Each row is a point on a tangle of strands that fork and nearly touch. The rows are in no order.
Points whose rows are less than 133 apart are linked; no others are. Some points are linked to none.
rafor: [ 14  -1  18   7 -42  18  -5 -15  12   3  16 -30 -43   6  14 -25  -4  13
 -18  16   3  43 -13 -29  -4  27 -13  -1 -15  13 -26 -17 -17  -9 -14  16
 -12 -44   6 -21   5  -1 -19   2 -35  22]
las: [-21  28 -21  11 -14 -26 -18  -8 -16  -8  16  -8 -45  16  16   3   5  28
 -24 -13 -16  13   4 -19  22 -18  50  16  21  16  22   3 -13  29  12  12
 -15 -30  -6  -3  -9  19 -16 -39 -33  61]
letu: [-10   7   0 -13  41   7 -39  21  -1 -23 -39  28  58 -12  -8  34 -22   7
  17  -4  38 -13   8  34 -22   1 -20   0  26   5  25  28   8 -22  -1  22
   8   4  12  12 -30 -15  14   0  47  -2]
das: [ 20 -12  26  11  32 -11  -1  37   9 -15  -5  47 -17  30   1 -14  17 -26
  -2   6 -25 -19  -5 -56 -15  -3  37  -7  14  -1  33 -31  35  18 -61  22
   7  18  -2  10   4  -6   2 -20 -26  25]
rar: [-13  33 -54 -26 -44 -22   1 -11  -3 -21  -5  11  16 -21  18 -15  31  36
  -1 -25 -11   1  19 -22  -3   0  -2 -21  -5  48   5 -17 -26  40 -23   6
 -36   5  38  -7  13 -16  -2 -10 -27  41]
Tal: [-15 -14   6  -4   6  14  11 -22   3  15   7 -16  10  13   2 -32  26 -36
   2  34 -52  14  -2 -18  -5 -37 -31 -30 -34   2  -8 -38  -9  -9 -11 -36
  26  64  25  24  65 -21   1   4 -23 -40]
Vidor: [ -5  29  12  31  13   3 -21 -43 -17 -38  10 -10  41 -30   2  27  -9 -11
 -11 -21  -7 -36  15   8 -17   4 -48   9 -13 -19   2 -19  -6   6  32  -3
 -25  13   6  -8  17 -22   6  13  64   1]
rulak: [-26 -10  -8   3  10  23 -39  18 -26  -1 -31   6  40 -24  21  22 -11   7
  34 -12  16  -3  17  60  -1  -3   5   7  -6 -18   8  48 -28 -28  29  10
 -10  10   2  31 -36  -5   0   0  35   4]
fut: [-16  20  15 -42  14  -9   2  18  -7   7   5 -15  19  -9  24  -3  30  32
  32 -15  27 -18  21  77  -2  -1   0 -22 -13  16 -19  11 -19  -4  -4 -25
  20  17  13  40  -2   2  -6 -12 -12 -38]
daped: [-16 -21 -26 -21  -6  32  14  19  11  42  24 -51 -12  15   4  -3   8  17
  36 -17 -18  25   2  40  30 -10  32  43 -37 -23 -27  41  -3  -5  22 -15
 -18 -15  11  -9   5  31 -17  38  11   5]
Sosat: [ -5  -8  46 -14  59 -33   6   7  10 -19 -22  11   2  12  -3  -8 -22  19
  -2  16   7   4   7   1 -25   5  27  -2 -29   7  19   1 -19 -35   0 -27
  18   5  12   3 -28  13 -20   4  -4  -4]
foz: [-33  19 -22 -23 -13 -26 -26   4  20 -20 -20  13  20 -23  19   2  25  49
  24 -26  23  -4  25   5 -23  16  -5 -28  14  43   0 -12 -31  15 -32   9
  -5  10  23  22   3 -10  -2   4 -11  20]
Luv: [-15  -5  43 -10  54  -8  24  -4  20  19  32 -25  50 -19   7  23 -17  17
   9   7  27   8  -7  30   7   4  -9  38 -11 -34   6  16  22  -7  20 -14
  13 -15 -58  13 -20  31  -2  -8  22 -28]
limet: [  7 -21  19  21  -6  18  25  29 -14   3  19 -16  25  -9 -28  16 -31 -45
 -23  36  -8  27   7  -4  14  18 -35   5  46 -31  26 -19  15 -19  23   7
  22  11 -13   3   8  10  37  -4  19 -12]
Riva: [  2   8  71  20  56  -7  14 -23   1 -39   1 -12 -11  41  -4   5 -39 -29
 -38  39   0  -3  -5   6  -8   4   4  27 -14  -9   4 -31   4 -36   4 -22
  34  18  -7  13  -1   8  25 -36 -27 -27]
fasig: [ 14  66 -23  22 -27 -23 -37 -15  12 -33 -23   2  26   4   3  28  19  11
   7 -59  -9 -46 -22  -8  -3 -47 -13 -22  -4  28 -38  51   0  44 -20  -5
 -32   5  43 -21   0 -41  10 -52   7   6]
Piv: [ 50  12  13   2 -17  42  13 -20  10  -4  32 -15 -30  19   0 -31  -4 -15
 -45  24  -9  11 -32 -71 -14  30 -34  24 -16   0  -8 -21  -8   0 -18  16
 -20 -27 -16 -15  30  -2   2   8 -47   0]
suro: [ 35  -8  32  30 -46 -19 -54   2  34 -30 -22  15   3  -5  21   0   0   7
  26 -15  28 -14 -26 -36 -17  11 -17  -2  15  19 -15  -6  62  22 -19  60
 -29 -41 -23 -14  -3  -1 -12  22   2 -19]
leg: [-12   9  61  54  30 -24  20 -27   0 -10   9 -40   4  19 -29   8 -58 -20
 -37  36   7  17 -13   3   3  -1 -19  25 -21 -12   8 -12  -8 -30  47 -17
  17  -3 -15  -2  -5  25  26 -22  15 -10]
Zazaf: [-23  33 -14   2 -32 -18  32   3  -2   4 -35  10  -1 -30 -18   8  28 -16
   2   7 -21 -35  10  17  18 -53  27 -53  20  24 -42  21  13  14 -10   1
   1  20 -43  19  -1 -28  16 -67 -31 -27]
kogi: [ 14  22   6 -28  16 -18 -24  -9  -6 -32 -19  40  11  13  18 -10  24 -17
 -14 -24 -18 -39   7   8 -33   5   0 -25 -12  20   7 -26 -10  -4 -19   1
  -2  43  40  -5  15 -12  -2   7  18  -6]
zibap: [-13 -24   6  37   5   3   6   9  23   4 -35 -20 -64  24 -17 -47   1 -15
  -2  22 -25  49   3 -46  -9 -15  11 -15   2  42  -7  -8 -58   1 -17 -35
  21  -1  35  20  47  -7  -5   9 -42   2]
moziz: [-17  -2  30  -6  64 -42  -3   3 -12 -55 -34  34  21  12  -7  15 -22  28
  17  12  13 -19  17  -9 -39   6  54  -2 -17  23  34  -5  -4 -18 -22 -32
   7  17  39   0 -30  -9 -19  10  10  24]
gapuz: [-23  37 -40  -7 -37 -41  37   5  -5  -6 -23   7   2 -18  -2 -18  39  21
  12  -9 -12 -20  14   2  23 -51  45 -19  16  39 -25  12 -19  45 -23  -9
 -14   3 -18   9   0 -18  -7 -62 -64   1]
ponog: [ -8  37 -27   6   2 -31 -60  -7  28 -25 -14  14   8   6  -5  42 -10  36
  -6 -48   6 -43  -8  -3  -4 -28  -7 -25  28  26 -17  36  27  21   4  13
  -1  -9  26 -19 -22 -18  15 -37  32  17]
koze: [ -3  10  11 -18  -5  -5  42   0   5   4 -16  -3 -32  -5 -17 -37  30  -1
  35  19  25   2  -4  35 -17 -26  15 -28 -14  -4 -22  13 -11 -16 -38 -42
  32  37  15   4   5   0 -12 -27 -62 -28]
vigel: [ -6   2  -8 -14 -18 -18  -9  13  32   5 -22  28   5 -13 -14  11 -18   0
 -17  -3  20  -5   7   6  -5   4 -24 -53  48  14   4  -3  42  -4  -6  31
  20 -11  -8   2 -17 -17  22 -32   2   2]
Pugat: [ 48  34  11 -23 -50  17   5 -13   3 -11   7   1 -27   6  31 -30  30 -21
 -13  -9  31  -4 -26  19 -10   7 -34 -14  -8  18 -30 -14   9   8 -37   2
   4  11  14  -4   9 -16  -6 -40 -49 -21]
Tufel: [ -2 -18  41  10  30 -29  -3  -1   8  15 -20  -9 -22  29  -3 -18 -22  14
 -17   9 -11  33  -3 -24  -2  15   3  13 -19   2  17   8 -34 -29   6 -11
  -2 -18 -11 -19 -34  24 -20  34  32  25]
Nofe: [ 21  46  -2  10   9  -4 -29 -35  -3 -29  14   2  35   7  18  45  11 -15
 -48 -59  -9 -73   5  20  18  -5 -36  -4  32  18 -11   4  27  33  16   1
   0  14 -14   3   8 -22  30 -20  67 -25]
temi: [  3 -10 -26  35 -14  27  -7 -18 -19  -1   4  10  27 -32   5  -2 -19 -20
   6   6 -11 -18  -1   5  -4  18 -25  30 -21 -33   7 -10  -8 -15  39  15
 -48  12  -5 -24  10  -2   6  36  53   1]
zef: [  6 -48 -42 -31   6  56  16   4  14  34  -4 -30  -9  25 -28  11 -22  -2
   8   8 -18  48  -6  23  33  -7  10  29 -10 -46 -21  37  19 -20  26  -6
   0 -42  -6 -22 -11  13  -4  55   9  23]
pum: [  9  30  39  30 -21  -3 -42 -36   2 -25   5 -38 -13  -1  34  23 -14  14
 -36 -16  24  14  -2   3   7  26 -24   8  12  18 -35 -17  -9  -5   9  21
  11 -25 -22  22 -26  -6 -13 -43 -11   9]
dol: [-25 -30  21  -8  62 -31  33 -35  48  28  23  -1  34  12 -16   2  -3  25
   5  36   0  18 -14 -31 -28   9  -1  -7 -39  -9   4 -28  11 -17  -6 -47
  44  34 -21   4  21   3  -6  37 -20 -24]
Kotus: [  6  -7 -13 -38   1  13  23  10 -11  36  30 -24 -27   5 -17   9   9   7
  13 -18  -6 -14  12  50  19   1  20  -3 -28 -27 -23  25  31  -7  37 -21
   1 -13  25 -28   8   9 -20  -4   0 -13]
bunet: [ 12   6  51 -20  29   7  -3   8 -27  13  17 -19   6  13  30   1  17  -6
  10 -24   0 -26  22  63   7   2  -1   1 -22  -3 -20  16  -4 -12   7 -21
   7  17   0  28  -7   7 -17   4  36 -45]
Nupub: [ 27  19  11   5 -10  29 -53  15 -18 -29 -10  29  35  -5  34  28  14 -35
  45 -38  32 -34 -18  47 -13  -2 -24  10  20  17 -18  22  17  27   4  12
 -14  15  30  25  -1 -28  29  -5  38 -44]
pade: [ 42  -1  12 -28 -14   8  25   0  11  -9  25  -1   5  -1   0 -17   0  -7
 -16   8  16 -14 -17  12 -23  13 -37 -11  -1 -17   0 -26  35   4  -7   6
   4   0   8 -19  22  -9   8 -11 -25 -15]
patu: [-13 -17 -18 -38 -21   0  10  25  20  24 -11   6 -16 -12   6 -30  36  22
  27  -7  14  22  21 -15  -6  16  -9 -42  17  25  -4 -11 -31   4 -45   0
  10  12  18  24  21  -3  -3  15 -39   4]
dife: [ -3 -16  47   6 -35 -12 -13  33 -25   9 -31 -20 -48  15  13 -14   8  -8
  24  -7 -14  40   8  20   1 -10  32 -23 -20  -3 -29  35 -23 -28 -18  -1
   7   0  13  15 -30  -2 -26  -9   6   8]
todaf: [ -8   4  -5 -19   3  30  37 -19   5  23  31 -30  13  -8   7 -15  10 -25
  -7  24 -31  16   3   7   8  -8 -35  -9   0   8  -7 -31  -7   2  12 -28
  12  27  18  23  61  -7  15   7  -8 -35]
Zodo: [-32   8  26  28 -16   8  -4  17 -22  -6  -8  -7  22 -46  -1  22  -2  -3
  49  -5  11 -17  12  57 -18 -17   0 -32 -20 -22 -19  35   1 -13   5  -5
  -7  24   3  25 -11 -19  -4 -30  22 -17]
Nako: [ 34 -18  31  -8 -26  -8 -14   4  28   1  18  -8  -6  -9  28 -14  24   9
  20 -15  18 -17 -11 -20  -4   7   4  22  -4   0 -17 -13  52  13 -30  40
 -16 -26 -37 -12  10  24 -23  30   0 -24]
leru: [ 35 -43   8  26  -3  20  27  26 -20   1   6  -2  58 -15 -18  14 -25 -42
  14  17  11  13  12  22  16  20 -28  25  27 -53  31 -10  40 -15  39   8
  -5  -5 -30 -29 -11   2  22  21  36 -18]
pib: [ 22   6  -2   9   2  23 -34  17  -5 -27 -10  25  54  -5  12  25 -15 -21
  13 -21  43 -15  -4  53 -15   8 -34  17  50  -8  25  22   8  10  24  20
  -2  -1  13   2 -10 -14  33  -7  39 -11]
kad: [ 19   6  71   3  27  17  15  -7   2 -14  35 -16   8  29  15   3  -8 -41
 -33  24   8  14 -12  16   0  15  -7  38  15 -16   7 -21   5 -16  -5 -13
  31  11 -30  29  13  21  28 -18 -11 -33]
Keb: [  3 -29 -29 -23 -28 -15  10  43  -9  31 -11  -3 -44   3 -18   7  22  -8
  16 -26 -40   1  26  -1  21 -11  34 -47   8   1 -23   3  29   8  -9  12
   9  12  27 -14   3  -9  -8  -3   9  19]
mipil: [ 54   3  41  -9 -54  -3 -22   6  27 -14  -2  17  -9  17  38 -24  19 -14
  25 -29  56   5 -29  19 -10  14 -32 -19  21  16 -28  -3  43  18 -40  17
   8 -16  -5  15 -15  -7  -3 -24 -23 -36]
Molat: [  0  38 -21  -3 -12 -13 -24  -2  29 -25 -28  30  15  -3 -12  32 -24   9
  -1 -18  34 -19 -18  31  -8 -27 -29 -41  59  19  -4  29  29  14   0   7
  15  -5  19   6 -16 -22  49 -58  10 -14]
Dal: [ -5  18  10   0  27 -26   7   8 -10 -35 -33  41   7  30   4 -12  18 -33
 -32  15 -54 -21  15 -42   2 -31  50 -18  -5  24  21 -26   2   2 -41   2
  13  29   9  14  13 -27  -1 -45 -48   3]
gativ: [ 34 -27 -22 -33  14  41  19   1  -6  25 -10   7 -25  21   6 -29   9 -34
  -2 -18   8   8 -19  14  13  33 -10  48  -3 -32   1  27 -36  -9   2  -3
  -9  -9   8 -23  10  24  -3  61  27 -12]
fimum: [ 13 -28 -35 -33 -33  27   8  12  -1  25  10 -24 -51  18  -7 -14  33   8
  -1 -21 -50  31  30 -21  34  -2  16 -19   3  13 -22 -16  15  23 -24  18
 -12 -33  34 -29  21 -11  -7  37   2  43]
Bas: [  7  -3 -21 -20  39  -3  31 -10 -14   2  -9  59  15 -11 -51  22 -16 -14
 -22  19  40 -23  -3  11 -23  28  -9 -17   8 -12  46   7   0 -18  51 -27
  22   1  25  -9  -6   1  15  -7 -19 -18]
zik: [-21 -32   8  17  45 -25  37 -29  63  35   0 -37  11  14 -41  -5 -27   6
  -7  41 -10  37 -11 -40 -16  -9 -16 -10 -31  28 -10 -30  12 -22   9 -47
  37  13  -3  -3  44 -11  -3  40 -13 -16]
lipud: [-26  45 -29  -6  -5  -5 -54 -45 -10 -14  -4   1 -18   6  21  30   7  27
 -47 -48   8 -28   8  -4  17   3   4   2  27  28   5   7 -33   6  16  16
   1 -14  -7   6 -28  16  -7   6  41  27]
kor: [ 11  15   9  -7 -45 -17  13 -10 -19  -7  -2 -45 -38   8  16  20  -7  11
 -34  -9  18   4   8  61  19  -3  -2 -31  34   9 -37  17   3  -1  18 -13
  30 -21  -7  -1 -17 -21  13 -47 -28 -14]
gimov: [ 17  39  46  22 -13  11   1   7 -41 -19   8  -2 -15   6  10 -10  28 -47
   1  14 -10 -37  -7  48  -7 -27   1 -24 -25 -12 -29   2  22  -7 -15 -18
   1  32   4  15   9 -21   6 -61 -20 -40]
fidug: [ 19  14  15  -4 -62  20  -3 -29 -10 -20  34 -60   1  -9  37  26 -19  23
 -28  -2  31  40   1  23  19  12 -20   5  19   8 -27 -10  -3   9  19  11
  15 -45 -16   6 -24 -13   6 -31 -22  11]
bogiz: [ 28 -34  14  -7   9 -29  13  21  27   7   4   5  15  -6  11 -21  15  31
  39  -6  22 -14 -12 -27  -5  16  11  46  -8 -17  14   0  40  20 -47  22
 -16 -22 -50 -31  -8  30 -26  72   1  -8]
nudot: [ 30 -42 -44   6  30  82  56   3  25  35  31 -11  19 -12 -40  -2 -11 -12
  24  38 -11   4 -17 -31  13   7 -26  31 -10 -48   2  -9  31   1 -16   5
   0  -8 -28 -18  37  -2  32  62  23 -24]
tig: [-33   2 -51 -17 -26 -20  54   3 -18  13  11  -3 -10 -41 -34  11  26  27
  29  -9 -14 -18  21  16  21 -37  47 -28 -36   5 -25  11  10  29  28 -40
 -16   0  31 -21  11 -10  -6 -41 -48  -6]
Lem: [-26  26   4  12  19 -28   3 -28   3 -33 -25  13  21 -19 -13   0  -6 -15
 -27  29 -34 -17   8 -21 -11 -34   3 -20 -18   5  -9 -26   0 -17  -1  -5
  11  30  -9   6  20 -25   0 -61 -47 -17]
pul: [ 40 -14  30  -2  -8  18 -29  -3 -42  -5  -8  -5   2   0  41 -11  18 -19
  25 -46  12 -11  -2  41   6  17  -2  46 -37 -13 -15  27 -21  -6  25   4
 -21   5  -2   7 -16  15 -29  35  44 -35]
kekob: [ 37   8   6 -28  11   0  31   2   0  -5  20  10  17   9 -13  17 -20 -10
 -28  -4  41 -16 -13  47  -7  19 -25   4  27 -25  34   3  20   8  41 -11
  17 -18   5 -22  -9  15  20 -23  -5 -10]
biki: [ 31  33  12   7 -24  32 -37  30 -33  -9   9  31  -4   6  29   2  36 -50
  21 -16   0 -54 -21  39   1 -16  12   0 -18   8 -22  21  20  21  -2  19
 -22  22  12  25   4  -9   3 -33   6 -44]
Pelop: [-29  -4   6  17   3 -23  18  17  -8   1   4  24  17 -43 -31  21  14   0
  58  -8  15 -16  12  21 -22  -9  30 -39 -44 -26  -4  13  35  -3   8 -20
  -7  32  23  -8  -8  -8 -16 -30  -9  -7]
tud: [-24  52 -44  12 -14 -14 -54 -15  -6 -24  -1  24  -9  14  10  14  14  27
 -34 -29   5 -13  -4 -32  15 -18  23  12  38  31  37   9 -15  30   7  28
 -20 -26  -2  -4 -19  18  -7 -28   1  60]
sige: [-13  13   8  10 -28 -13   9  16 -17  15  -6 -22 -34 -15  -9  27   1  -9
 -20  10 -18 -19  14  32  23 -18  13 -46  25  16 -46  22  26  -9   9   6
  26   1 -33  21  -1 -23  13 -57 -12 -26]
bis: [-25 -36  14   5  12 -35  10  43 -12  16 -22 -12 -17   0   1 -10  -5  28
  48   2  -9  49  24   2   3 -13  52  -1 -10   1   9  27 -16  -1  -5  -9
   8   4  17  16 -25  12 -21   9  -6  35]
Bafi: [-24 -23 -23  18  35  12  39  -5  25  42  31  -8  17 -14 -11 -11  -4 -14
  36   5 -10   0 -12   2  18   1  13  34 -47 -37   0  -2  -4  -3   8 -23
 -25  14 -11 -24  21  23   2  47  47 -15]
Lakim: [ 18 -33  16  44 -28  -3 -32  22 -26   8  -3  14 -45  24   8 -21  14 -13
   9  -9 -12  32  -8 -43   9  24  31  17  23 -10  25 -12   8  33 -23  42
 -32 -32  -2 -11 -12   5 -20   5  -7  56]
fozuf: [  7  25  56  17 -24   9 -13  10 -27 -21  -9  -6 -38   6  24 -14  15 -36
  12  19  -1   0  -6  22 -11 -10  24 -15 -30  12 -41   3 -13 -23 -36  -5
   6  32  10  34 -14 -10 -12 -37  -9 -25]
vami: [ 18  11  -1 -12 -46  45   4 -29 -27  -6  54 -45   2 -17  27  19  -4  14
 -15 -20  -3  -6  -4  29  20  -4 -13  23 -23  -1 -31   0   9  18  33  11
 -17 -29  -1  -7  -1  -4   9   3  12  -5]
Nagis: [-59 -14  13 -16  58   1  28 -35  32  32  34  -4  43  -1   8  -5   9  18
  21  22  -4  -8 -13   7 -11  -8  -5   5 -31  -9  15 -28 -14  -1  13 -49
  20  40 -14  23  39  16  14  25  -9 -39]
Tinod: [-11  -2   2  -3  -6 -21 -37 -22 -18  -3 -10   0 -33  29  10   6 -10  10
 -34 -29  -7   7   9  -6   9  11  20   8   7  -2  14   2 -42 -16  15  14
 -12 -19 -11 -18 -36  22 -21  30  36  41]
mir: [  3  -7 -15   0 -29  43   9 -46 -16   0  44 -27  21 -34  27  -3 -11   7
   1  -8  -3   4  -7   4  22   8 -14  44 -43  -6 -16 -13 -15   6  25  14
 -44 -13  -5 -20   7   3  16  51  50 -12]
boge: [ 18 -25 -30   4 -18  10  -9  14   4   8 -10  20  32  -8 -16  13 -37  -1
  -9  21  31  -5 -12   0   0  14 -32  14  36 -28  25   2  47 -17  23  44
  -5 -25 -33 -27 -30   2  10  19  34   7]
fidi: [ -2 -40 -50 -34 -23  42  19  17   8  32 -15 -20 -26   2 -38  15 -23   0
   6  24  -5  45   5   9  17 -10  -5 -25  13 -30  -9  25   3 -15  13   7
  21 -39  16 -11  -8  -3  -4  20 -20  24]
Mulo: [  4  45  21  -7   5   8 -51 -38  17 -14   0  15 -19  22  26  14  13   3
 -48 -33  35 -20 -15  -7  15  31  -7  10  36  33   3 -12 -10  12  -6  29
   4 -41 -23  13 -25  15  -3 -18  13   6]
zop: [ -4   4  -5  40   6 -22   4  19  -6  -6  -7  19 -20  -1 -19 -24 -18  -1
 -17  39 -34  15  -1 -68 -21   6  11  -8  -1   8  31 -18 -32  -2 -13   0
 -14  13   6  -1  12  -2  -5  -5 -31  41]
Vizug: [ 29 -23  16 -32   1  28  12  19  -2  21  -7 -15  -3  22   0 -14 -18  -4
 -26  15  22  49  -4   2   0  34 -49  10  35 -14  26  25 -17 -20   7   6
  14 -42 -21   1 -17   5   1  22 -11   7]
gige: [ 11 -22 -41   5 -33  26  -5   5  -7  15  10   0 -42  16  -8  -5   5 -13
 -19   0 -48  18   3 -53  35  -5  23  17  13 -13   5 -17  15  15 -10  44
 -30 -35  -6 -39   5   2  -4  29   6  58]
gisi: [ 39 -22   7 -37  -8  36   0  15 -20  18 -14   4 -10  28  18  -5  -3 -39
 -24 -16  18  23 -10  33  23  32 -21  33  39 -22  15  21 -18 -10  22  17
  12 -19 -12   4 -18  16  12  25  21 -12]
risim: [ -5 -49   2   0  38 -29  10  56   0  31 -13   8  24  -6  -6  -2  -1  25
  51  -1  -4  34  20 -14   9   9  33  26 -15 -14  21  18  17  -1 -10   6
  -3  10 -12   4 -36  20 -25  35  20  42]
ruki: [ -5 -40 -61  17 -11  24 -19  17  -4  44 -11  21  14  -1 -25  10 -31   5
  -3  29   2  12  -4 -29  24   5  -3  15  33 -33  18  -3  30 -37   5  44
   4 -21 -55 -26 -36  12  -1  42  30  35]
lave: [-16 -21 -11  -4  11   4  12  21  10  27   1 -16 -37   6   3 -28  38   8
  32   5 -32  39  24 -36  10  -1  12 -15  14  27   3 -17 -22  21 -37 -15
  11  12  28  31  41   6 -13  18 -22  17]
nemu: [-13  17   0 -19  54 -51 -11 -12  10 -48 -20  50  22  12  -8  13  12  19
  -7 -14  -2 -38  14 -13 -35   1  35 -24  -3  30  24 -31   9   7 -22 -24
  13  34  33 -15  -5 -18  -1  -6  -7  24]
vof: [ 35   2  35   3  11  31  26 -10   8  -1  40 -15 -19  29  -4 -21  -4 -53
 -39  23  -5   6 -39 -37  -6  26 -36  49  14 -31   1 -15   5   4 -15   3
   9  -2 -43   9  34  13  28  17 -15 -31]
tada: [-11  27 -25  47  22 -23   9 -10  -5  -7  22  25  15   3 -13 -14 -27   7
 -22  40 -40  -7 -19 -75 -20   1  10  36 -15   1  51 -13 -29  10 -11  -7
 -36  25 -26  -9   8  14   4  19   5  39]
sez: [  2 -13  -7   1  -4  29 -15  14  -2  29  -7   4 -27  17 -12 -21 -25  17
 -35  25  31  32  -3 -38 -14  44 -39 -23  46   2  38  15 -47 -22  -2  10
  16 -43 -21  19  -5   3  11  11 -41   8]
giva: [-37  -1 -38  22  14 -23  21  -3   3  15  33  -5  14 -19   4 -14 -14  48
  20  13 -18  21   3 -41   2   3  19  38 -10  17  32 -17 -25  24  -5   2
 -31  20   1   2  15  22   2  29   5  48]
nov: [-15 -13   5 -29  20   2  -1 -13 -12  -8  -1  23  12   6  13 -29  33 -18
   6   9 -39 -18  11  -2 -31  -6 -17 -36 -29  -3   8 -36 -19 -12 -21 -26
  22  73  37  15  38 -18  -5  25  -5 -21]
talu: [  2  -9  22   1  11  15  -8  35  -2  -7 -12  29  12   2 -17  17 -26 -37
 -22  31  15   1   4   2   1  15 -16 -13  60  -8  27  -6  28 -23  -4  35
  36   2 -23  32 -15   1  36 -26   9 -13]
Pegap: [-33   3 -16   2  20 -32   6  -9 -16 -16 -21  24 -20 -23 -31   6 -12   0
 -16  13 -25 -20  16 -11  -4 -23  39 -11 -11  16   7  -7 -23  -6  43 -26
   9   7  21   1  -6   1  -4 -37 -16  -9]
tirez: [ 11  51 -13  16  13  -2 -67 -39  13 -28  -7   9  21  13  -2  48  -9  -2
 -44 -62  13 -63 -18 -17  10 -25 -38  22  46  22 -13  20  23  27   8  24
  -1 -11   6 -11  -8 -12  32 -12  65  -2]
nuru: [-19  17 -37  18 -15   5 -27  -5   5  -9  21   3  16 -22   6   8 -19  47
   1  25  14   2 -15 -21 -15  11  -3  33   0  -4  23   4 -25  -4  10  24
 -28 -14 -16  -5 -15  25 -18  19   8  44]
zore: [-33  14 -19   3  18 -19  11 -22  15   5  35 -13  18 -23  16  -8   2  27
  17 -11 -18 -11   4  -6   0  -2  19  24 -43  -2  10 -20 -33  20   8 -19
 -34  30   4  -3  18  31  -8  30  30  13]
Bik: [ 18  66 -26   0 -46 -17  -8 -18  -3 -41 -16   2  37 -12  14   0  36   5
   9 -37  -9 -24 -12 -12 -15 -30 -14 -16 -33  22 -26  13 -13  38 -29   7
 -42  16  39 -19  20 -31 -13 -38 -16  15]
bezip: [-33  -3 -25 -28  29   2   0   6 -22 -17 -38  50  -3 -15 -29  12 -22   6
  -6  13  21 -29  20  29 -13 -10  33 -13  18  16  34  16 -34 -20  38 -17
  24  -1  34  18 -20   0  11 -14   0 -18]
fon: [  3 -48  -3  17  47  32  43   5  17  41  13   1  30   0 -22 -13 -11 -36
  34  24   6   8 -22  -2   8   8 -27  36 -23 -57  10   6  15 -10  -1 -26
  -2  13 -33 -11  20   8  12  62  37 -40]
lag: [ -2 -30 -72 -33 -30  46   7  18   6  35 -10   9 -20   1 -24  -4 -21  26
 -14  23  21  21   4 -21   2  13 -20 -38  39  -8  28  13 -24  -5  -3  19
   8 -43   5  -7  -6  -9  14  30 -37  30]
bigiz: [ -6 -19  16  41   9  -9   0  49 -20  -3 -15  29 -34   5 -18 -12  -5 -14
  12  26 -24  19  12 -47  -3  -1  40   0  20  -6  34 -11  14   5 -37  28
  -3   7   4  15 -12  -5   1 -18 -11  47]
kud: [-27  36 -35   2 -26 -17  15  -1 -28  -1  12 -25 -17 -26   8   2  23  30
   2  -5 -34 -33   7  26  20 -37  31 -11 -29  15 -31  21 -30  28  28 -27
 -18   0   4   6  13  -3 -11 -48 -38 -11]
Luni: [-23  32  17  31  33 -20  -1 -52   7 -24  14  -4  15 -13   3   6 -14  -1
 -25   7 -24 -25  -6 -17 -16  -6 -11  11 -43  -8   5 -31 -27  -6  16 -24
 -17  30  -4  -6  12   9  -1   7  37  -1]
Dat: [-21 -19 -26 -18   4 -55  42  20  -9   7   6  13   3 -32 -30   9  21  28
  41  -8   2   6  26  -6  -5   0  41 -21 -28   5   3  -8  25  20   4 -30
   1  30  44  -6   5   1 -11  -9 -30  16]
Vipi: [ 42  -9  18 -27  -2  11  -5  -8 -18   7   5  12 -33  14  28 -34  31 -33
  16 -32   4 -18 -11  13   9  21  15  48 -28 -12  -9   5 -15   5 -11   0
 -16  14   8 -12   9  29 -23  54  33 -36]
rogik: [  5 -55 -14   2  -9 -16   1  30  11  26 -10 -11  27 -11   9 -12   1  45
  41  -4   1  25  13 -29  13  19   3  30  -8 -14   5  -1  21   2 -21  28
 -28 -28 -40 -30 -32  16 -26  68  24  33]
donan: [-12  -1  -1 -19  14  14  45 -10  17  28  28 -42  -4 -11 -28   5  -4  -5
   3  21 -18  17   6  24  13 -10  -4  -9 -14  -5 -24  -2  25  -4  33 -33
  18 -10  14  -1  35   9   0  -3  -5 -29]
kogon: [-21 -35 -11  29  26 -28  28  -7  55  16 -22 -19 -28   4 -39 -27 -18  11
  -7  37 -20  43   7 -62 -15 -13   2 -20  -4  37 -14 -31 -17  -5  -4 -44
  36   1   7  -2  40 -18 -16   7 -48  -8]
tufol: [  3 -11  54  21 -24  -7 -31 -24   8   3 -18 -37 -26  10  27 -16  -5  21
 -12  -5  27  59  -2  -2   0  31 -18 -16  -8  12 -24  -5 -27 -21 -11   7
   5 -45 -18  -4 -30  -1 -35 -21 -29  16]
tel: [-34 -13 -58  18 -24  11 -55   4 -12  17  -7  12   9   8   1  17 -28  22
  -7  13  18  30   1 -11  14 -11   9  11  32 -23  26   7  -9 -36  15  40
  -9 -26 -45  -2 -42  27 -20  27   9  55]

A fork is a point with three links, a tip a point with one. Leave the first point through the second and follow the links. Name the first fork or tip that comes.
mipil / Pugat => bigiz
daped / zef => fut
tig / Dat => suro
das / Dal => mipil
risim / bis => fidug
vigel / talu => giva
fut / bunet => lipud

Follow the links from the first point to the second, and from the first to the third. Name the last point that the two ways share.
rafor / Zodo / nuru => fidug
fasig / Keb / Pugat => bigiz
zop / dol / kud => giva
Zazaf / fasig / Keb => giva
Vidor / daped / las => lipud
gimov / leg / tel => fidug
fimum / nudot / Dat => zore
